Each row is a point on a landscape with many valleys, with its height.
A ball rolls from a point to the lowest of its 2 nearest points, and stops where none of them is lower. Distance is the straight distance between rows; heights are no part of it.
nilur h=74.8: 102  103  94  98  120  106  86  136  134  117  122  102  73  98  67  88  124  102  143  95  124  112  97  68  69  100  115  108  90  102  116
Nik h=49.5: 119  90  104  107  106  121  98  88  61  87  113  96  108  79  107  96  130  83  77  67  83  87  150  101  100  109  109  79  116  109  121
mori h=46.0: 113  113  85  82  101  103  156  96  74  110  96  112  115  131  85  139  118  91  96  87  105  112  106  106  97  109  116  92  110  141  107
tasa h=21.6: 114  131  130  100  94  111  110  105  81  80  89  66  114  88  102  108  105  77  94  85  109  110  124  109  85  102  80  94  101  71  79
Kizi h=11.1: 95  120  121  108  124  106  105  130  100  59  130  85  103  92  69  109  102  108  104  84  119  119  109  121  83  117  112  131  116  109  86
rugez h=9.6: 117  94  110  78  59  102  122  105  97  120  91  87  93  120  107  95  89  105  86  96  119  82  116  99  102  61  109  119  110  87  72
Dofib h=41.9: 91  101  83  72  108  67  94  109  70  65  118  73  88  108  96  102  85  90  90  92  78  103  94  125  103  84  109  136  97  127  87
fodo h=49.0: 90  79  87  118  107  117  105  111  79  91  94  125  120  106  132  89  75  122  50  130  94  95  112  105  101  115  109  95  116  95  124
koze h=47.0: 114  121  116  90  109  113  107  132  121  72  118  90  121  92  107  107  132  72  111  109  79  111  80  82  81  114  115  96  83  77  101
Vugam h=48.7: 88  86  112  111  118  72  80  91  102  80  107  88  93  67  111  92  100  84  101  97  74  101  103  96  101  125  89  102  95  93  101
loziz h=12.1: 86  117  133  87  101  108  103  75  76  103  86  73  121  104  109  134  113  88  70  121  96  122  146  95  94  87  77  93  93  65  80
mune h=55.4: 107  90  109  109  102  126  89  92  90  124  81  142  120  115  139  85  76  117  61  115  130  86  121  93  110  91  95  86  109  91  116
bizo h=41.7: 120  63  104  108  100  112  83  69  55  112  94  116  105  75  102  81  113  89  96  88  104  99  127  118  116  89  104  77  102  79  107
bur h=66.6: 118  125  94  101  123  102  115  93  103  110  100  103  96  82  80  107  105  84  115  87  122  108  114  109  79  104  102  90  107  112  111
fem h=67.8: 117  65  96  103  84  115  102  95  74  115  101  105  90  104  89  95  114  120  112  96  86  118  98  105  91  120  130  103  102  53  97
pafo h=79.5: 97  98  97  104  83  72  108  102  106  102  90  67  65  107  105  83  106  100  112  92  110  84  113  101  104  112  76  100  101  132  83
teze h=82.5: 86  101  107  118  70  100  104  114  94  79  107  96  91  117  105  100  104  93  100  103  108  69  112  98  111  95  71  111  124  130  83
tok h=13.5: 123  112  61  95  78  107  99  131  87  80  97  126  103  114  87  94  69  109  108  114  131  95  65  129  130  98  108  98  113  96  113
pezes h=60.7: 100  104  135  110  83  138  78  118  84  98  76  116  123  116  140  87  104  101  75  105  132  86  137  97  108  109  80  77  116  113  106
Pud h=53.6: 72  101  95  101  86  113  74  107  122  61  94  122  102  92  132  67  102  90  136  116  99  83  113  103  97  119  105  107  111  132  114
kuv h=61.4: 82  81  88  74  111  79  90  101  80  85  100  93  105  81  77  96  102  95  115  93  75  135  80  119  117  93  111  116  64  77  96
masaz h=38.9: 85  100  110  102  123  99  93  85  118  115  116  93  102  69  124  112  151  94  83  95  77  88  127  79  83  103  81  72  86  94  120
Futor h=64.8: 127  87  90  113  82  109  103  120  73  102  115  97  109  105  107  79  103  97  95  79  91  112  77  101  87  123  145  119  112  87  89
kuler h=79.1: 106  97  114  99  81  104  105  121  125  116  94  93  94  93  125  98  150  93  102  99  74  78  64  83  99  126  101  65  78  89  87
vuv h=21.4: 95  124  128  101  121  103  87  118  88  66  113  90  105  99  70  135  99  113  58  81  98  111  99  107  93  85  119  117  98  120  109
mig h=57.5: 127  108  114  111  102  121  95  98  111  152  92  119  85  56  111  102  108  112  122  89  106  109  107  92  84  79  95  111  100  70  109
sep h=31.5: 89  88  117  80  110  100  84  89  89  126  110  70  108  102  113  132  156  105  82  97  114  79  115  86  104  101  91  60  78  94  113
keni h=65.2: 87  98  95  75  123  86  108  111  97  104  119  75  89  74  66  82  85  100  126  94  103  142  96  104  79  96  117  131  72  95  109
selo h=42.9: 87  76  77  131  100  96  102  108  108  61  104  119  115  100  109  85  77  104  76  125  74  114  86  106  101  133  126  117  116  69  103
Zanet h=62.6: 86  88  97  86  94  98  119  108  99  84  104  115  111  138  75  119  127  103  125  125  102  95  68  123  122  124  78  80  122  113  97
san h=44.5: 80  110  101  110  109  90  84  76  145  122  102  95  75  106  81  106  107  104  127  121  114  82  76  88  108  73  60  82  86  108  91
teg h=54.2: 117  108  120  134  89  108  91  71  131  131  95  97  108  70  112  85  88  91  111  96  83  101  88  87  82  88  113  113  96  70  96
gefi h=21.1: 105  116  121  112  129  109  94  104  108  83  104  79  94  85  70  99  67  126  112  115  137  117  116  128  71  105  101  128  113  79  96
lupid h=69.6: 95  100  91  98  132  81  101  99  108  121  101  110  97  102  91  108  121  101  115  109  114  90  109  88  94  125  95  84  97  142  129
Rokud h=41.3: 95  98  92  112  107  85  74  68  134  116  85  105  102  91  90  95  70  90  127  119  119  116  62  99  121  62  87  100  77  111  96
kib h=72.9: 94  84  101  97  130  100  102  117  112  116  123  112  89  60  121  55  136  64  142  103  98  111  108  67  77  88  58  100  72  121  109
mimak h=71.4: 90  95  79  105  119  93  91  101  129  117  95  123  73  70  104  77  110  76  143  98  98  108  116  79  95  126  75  77  82  130  127
mola h=9.0: 115  84  124  138  102  123  134  84  84  110  93  131  112  68  84  108  91  112  83  79  85  110  102  96  110  119  100  91  116  85  109
baze h=70.9: 96  49  116  113  100  110  105  88  85  144  102  104  100  100  103  87  127  137  84  88  90  90  105  83  92  121  107  93  108  55  109
biku h=33.7: 114  85  94  91  92  101  124  108  98  106  78  120  106  150  102  83  71  118  67  107  97  87  114  86  88  102  134  87  116  65  91
doda h=59.3: 100  102  92  75  70  110  123  121  88  70  92  116  115  130  117  111  120  84  110  126  102  100  61  122  145  82  83  97  105  114  90
dudu h=76.7: 92  118  87  82  92  97  74  74  95  80  63  109  105  114  103  121  90  76  145  86  114  103  122  123  118  76  112  100  93  113  93
Sekud h=31.8: 92  135  84  81  101  91  109  97  107  79  88  105  117  158  88  109  68  102  102  107  136  93  99  122  98  109  97  96  136  132  92
lanal h=82.6: 94  83  82  92  68  111  89  90  115  121  81  140  87  137  111  93  85  131  136  104  117  62  82  82  117  99  120  91  100  110  95
gelur h=50.5: 77  84  69  115  115  83  90  86  150  94  120  109  91  129  54  80  95  108  105  135  88  96  73  90  92  103  74  117  125  98  100
dos h=34.0: 99  98  76  77  92  68  89  98  74  100  111  73  80  122  93  100  89  113  78  80  90  107  86  110  123  79  143  119  76  108  73
tavo h=47.8: 116  126  64  82  124  84  104  100  75  108  81  94  103  143  86  125  43  111  49  93  123  108  94  125  101  96  109  75  112  102  103
rinut h=40.5: 120  106  119  80  98  117  104  77  83  128  96  95  105  109  119  123  151  90  86  80  92  87  140  80  90  88  111  77  113  115  107
gulet h=62.3: 160  130  84  106  95  111  119  84  114  136  93  109  89  76  72  98  85  99  129  90  112  105  103  105  83  88  111  103  100  93  102
sig h=24.4: 87  96  132  101  103  108  71  89  103  127  95  81  108  121  118  132  107  119  98  112  127  87  105  94  105  110  75  72  98  77  115
dedib h=65.3: 102  122  132  93  73  133  79  90  105  98  69  104  135  147  134  106  78  96  97  109  143  83  124  81  108  98  106  97  115  120  87
bora h=73.7: 99  131  96  108  120  103  107  133  154  88  134  90  76  124  60  82  114  98  108  110  103  119  103  65  54  82  110  114  102  102  102
Kupum h=81.0: 73  78  103  89  99  86  95  112  89  103  96  113  104  95  131  110  130  93  99  97  67  99  66  87  110  121  116  85  65  96  114
bafes h=19.1: 87  111  133  91  114  114  104  75  96  125  68  82  121  112  116  131  114  94  106  120  91  117  120  105  87  126  80  65  88  82  108
lopug h=34.5: 114  103  106  105  116  100  81  100  74  80  119  82  113  57  95  110  87  104  61  77  78  100  102  104  101  61  114  116  90  108  112
ras h=31.2: 99  113  101  119  130  87  88  55  137  145  91  112  108  92  96  108  89  90  98  98  103  87  90  85  92  113  68  76  122  94  102
dol h=24.3: 117  104  78  95  78  83  106  93  91  113  88  105  84  132  106  95  62  117  68  88  101  85  93  102  114  76  144  94  97  86  74
rek h=73.0: 82  86  109  83  94  105  107  66  84  89  62  112  124  134  107  121  95  90  114  107  109  112  113  119  110  95  86  100  94  104  89
pur h=39.8: 93  121  78  78  107  78  97  110  79  84  79  102  106  152  91  117  57  138  90  97  108  110  112  120  81  117  122  102  109  111  109
dekub h=31.7: 90  127  100  74  82  90  83  86  124  86  90  73  84  110  77  113  91  104  105  104  78  95  100  98  102  49  99  116  99  81  61
fugo h=79.6: 100  99  73  84  66  97  73  91  110  80  80  117  87  125  107  92  89  96  153  87  103  81  97  108  125  81  130  99  84  113  75
voku h=69.1: 77  106  122  90  71  122  101  106  92  68  70  106  123  143  116  116  81  102  112  122  126  103  149  103  100  97  97  127  118  104  87
pugaz h=55.9: 92  70  88  80  98  101  84  116  84  84  115  106  106  112  118  101  120  94  111  139  102  106  69  101  121  76  94  105  97  91  96
Giviz h=31.4: 106  96  83  112  122  117  88  102  91  101  89  106  106  86  93  98  41  130  120  127  133  122  88  129  94  111  104  127  98  68  113
Foni h=51.4: 57  94  98  112  117  85  92  103  117  72  91  112  97  67  108  101  99  92  119  119  78  115  116  104  94  126  86  123  96  131  105
muzap h=28.0: 115  83  117  101  98  100  122  89  43  102  103  95  114  71  68  110  101  98  88  70  88  110  118  110  116  94  91  100  101  73  98
sesen h=23.1: 92  109  129  76  49  104  107  99  100  88  81  95  91  129  91  119  103  109  108  103  100  83  127  87  124  55  87  119  110  86  52
posu h=77.4: 107  101  97  113  84  96  107  114  126  120  103  87  57  98  103  96  128  103  130  88  89  74  96  79  89  120  94  85  108  94  97
zib h=25.4: 128  122  67  104  95  102  136  124  88  93  81  109  89  97  93  109  76  104  84  99  99  100  93  121  112  108  93  71  107  92  104
Rim h=37.4: 85  113  96  102  94  100  90  83  124  103  85  111  97  104  78  123  68  116  94  124  102  110  78  115  123  58  97  126  94  91  92
Vazu h=61.2: 104  92  98  88  74  96  122  126  85  89  111  104  81  87  88  81  111  96  128  64  82  102  78  95  103  117  120  126  98  117  100
dubos h=50.7: 97  118  122  70  118  95  104  142  103  71  122  84  118  75  102  110  110  88  108  97  98  110  75  103  96  92  82  105  70  104  101
tuvon h=75.5: 82  84  115  119  80  120  104  84  108  115  101  125  89  114  140  65  124  111  78  125  66  77  115  84  97  118  101  71  114  100  98
Mosu h=23.6: 103  117  83  99  91  89  111  118  117  73  90  109  129  133  98  113  77  107  109  96  138  90  47  123  103  120  109  106  111  132  114
Sivib h=23.2: 123  106  109  121  112  105  107  60  104  132  99  120  115  96  89  122  84  102  78  71  102  88  95  89  87  119  106  70  123  80  112
nud h=43.9: 89  104  85  131  119  80  109  113  85  66  113  83  86  81  110  90  90  89  61  99  87  98  125  116  98  133  98  110  120  111  84
zupom h=39.2: 97  123  83  70  110  79  132  87  99  98  101  108  91  147  64  124  98  91  116  88  121  119  96  129  110  95  99  83  107  138  106
Kiv h=49.6: 126  83  123  119  82  117  78  78  85  105  88  104  116  80  108  86  98  94  99  74  79  95  108  86  101  69  127  105  104  78  93
giso h=47.3: 89  107  95  81  116  83  88  93  53  84  125  61  96  71  72  90  71  103  72  91  91  124  113  123  103  59  104  137  77  116  109
Zuf h=72.3: 116  132  94  99  122  89  115  120  128  87  128  66  82  88  85  80  103  95  85  127  105  122  104  99  59  89  111  125  103  77  90
pinas h=79.4: 68  65  92  115  68  101  111  63  97  114  101  102  86  90  118  83  110  101  81  107  51  75  118  95  122  118  78  90  106  110  88
mul h=76.0: 110  102  101  123  113  91  101  124  124  147  112  77  68  73  93  85  113  104  117  80  117  111  86  67  80  120  91  88  84  99  106
fato h=47.6: 86  83  77  120  93  70  72  75  149  106  112  91  69  115  96  96  98  100  110  121  99  62  85  83  111  96  73  105  117  115  97
gade h=38.5: 97  104  92  123  93  103  102  101  117  92  78  112  111  100  119  86  60  107  92  129  117  114  73  127  110  121  101  102  97  61  94
Voza h=56.9: 91  75  94  89  85  112  90  109  89  77  109  105  91  90  118  76  112  86  139  79  93  67  113  86  99  109  108  128  99  146  108
zaki h=56.3: 104  98  110  57  119  95  84  129  92  87  115  103  103  63  78  95  106  85  141  80  90  115  73  102  116  79  81  120  46  101  109
lisaf h=69.0: 116  118  84  70  116  90  120  113  114  110  132  57  87  69  94  75  78  104  91  104  90  126  81  94  68  75  110  128  61  109  95
nuzi h=53.1: 97  74  72  98  113  84  86  113  121  95  129  98  100  128  79  93  110  108  102  139  101  115  52  100  125  90  93  111  109  107  107
Sokod h=48.1: 103  96  89  110  101  83  113  99  67  70  101  91  111  71  105  106  94  81  48  88  87  96  125  111  118  73  84  105  104  118  95
Mufu h=89.1: 111  76  86  122  88  91  120  115  94  138  127  110  82  76  124  89  122  95  101  98  115  71  67  84  120  103  89  105  106  148  118
tubot h=36.1: 105  109  92  125  95  90  114  112  100  94  96  108  80  79  100  100  73  119  74  86  81  83  121  107  100  142  87  77  111  102  118
savo h=84.8: 88  61  99  114  76  95  129  75  95  134  122  113  100  72  130  95  140  98  88  82  69  87  85  89  116  111  78  101  92  128  108
buvu h=73.4: 85  71  125  121  92  138  73  93  104  125  105  114  106  107  134  74  117  118  93  110  85  95  99  92  91  132  115  95  118  74  116
soluz h=30.5: 109  125  126  122  117  111  92  99  95  79  104  78  143  89  94  136  100  83  69  81  102  127  95  104  88  98  111  102  94  81  89
Der h=44.0: 112  122  115  108  131  102  100  122  125  104  120  95  116  57  109  101  139  70  84  91  79  117  97  73  83  93  83  74  71  71  112

Where does a ball stop that starts at each point below?
doda | rugez
fugo | Kizi
mul | loziz

Call two points neighbours if one is among the 2 nearest of the other. Go from one point of each pair to the other, from neighbour to neighbour, staying as low as possible. Name the highest point that can't be avoided.
lopug, rugez | giso
tok, dol | Sokod
mola, dol | san
loziz, Kizi | soluz
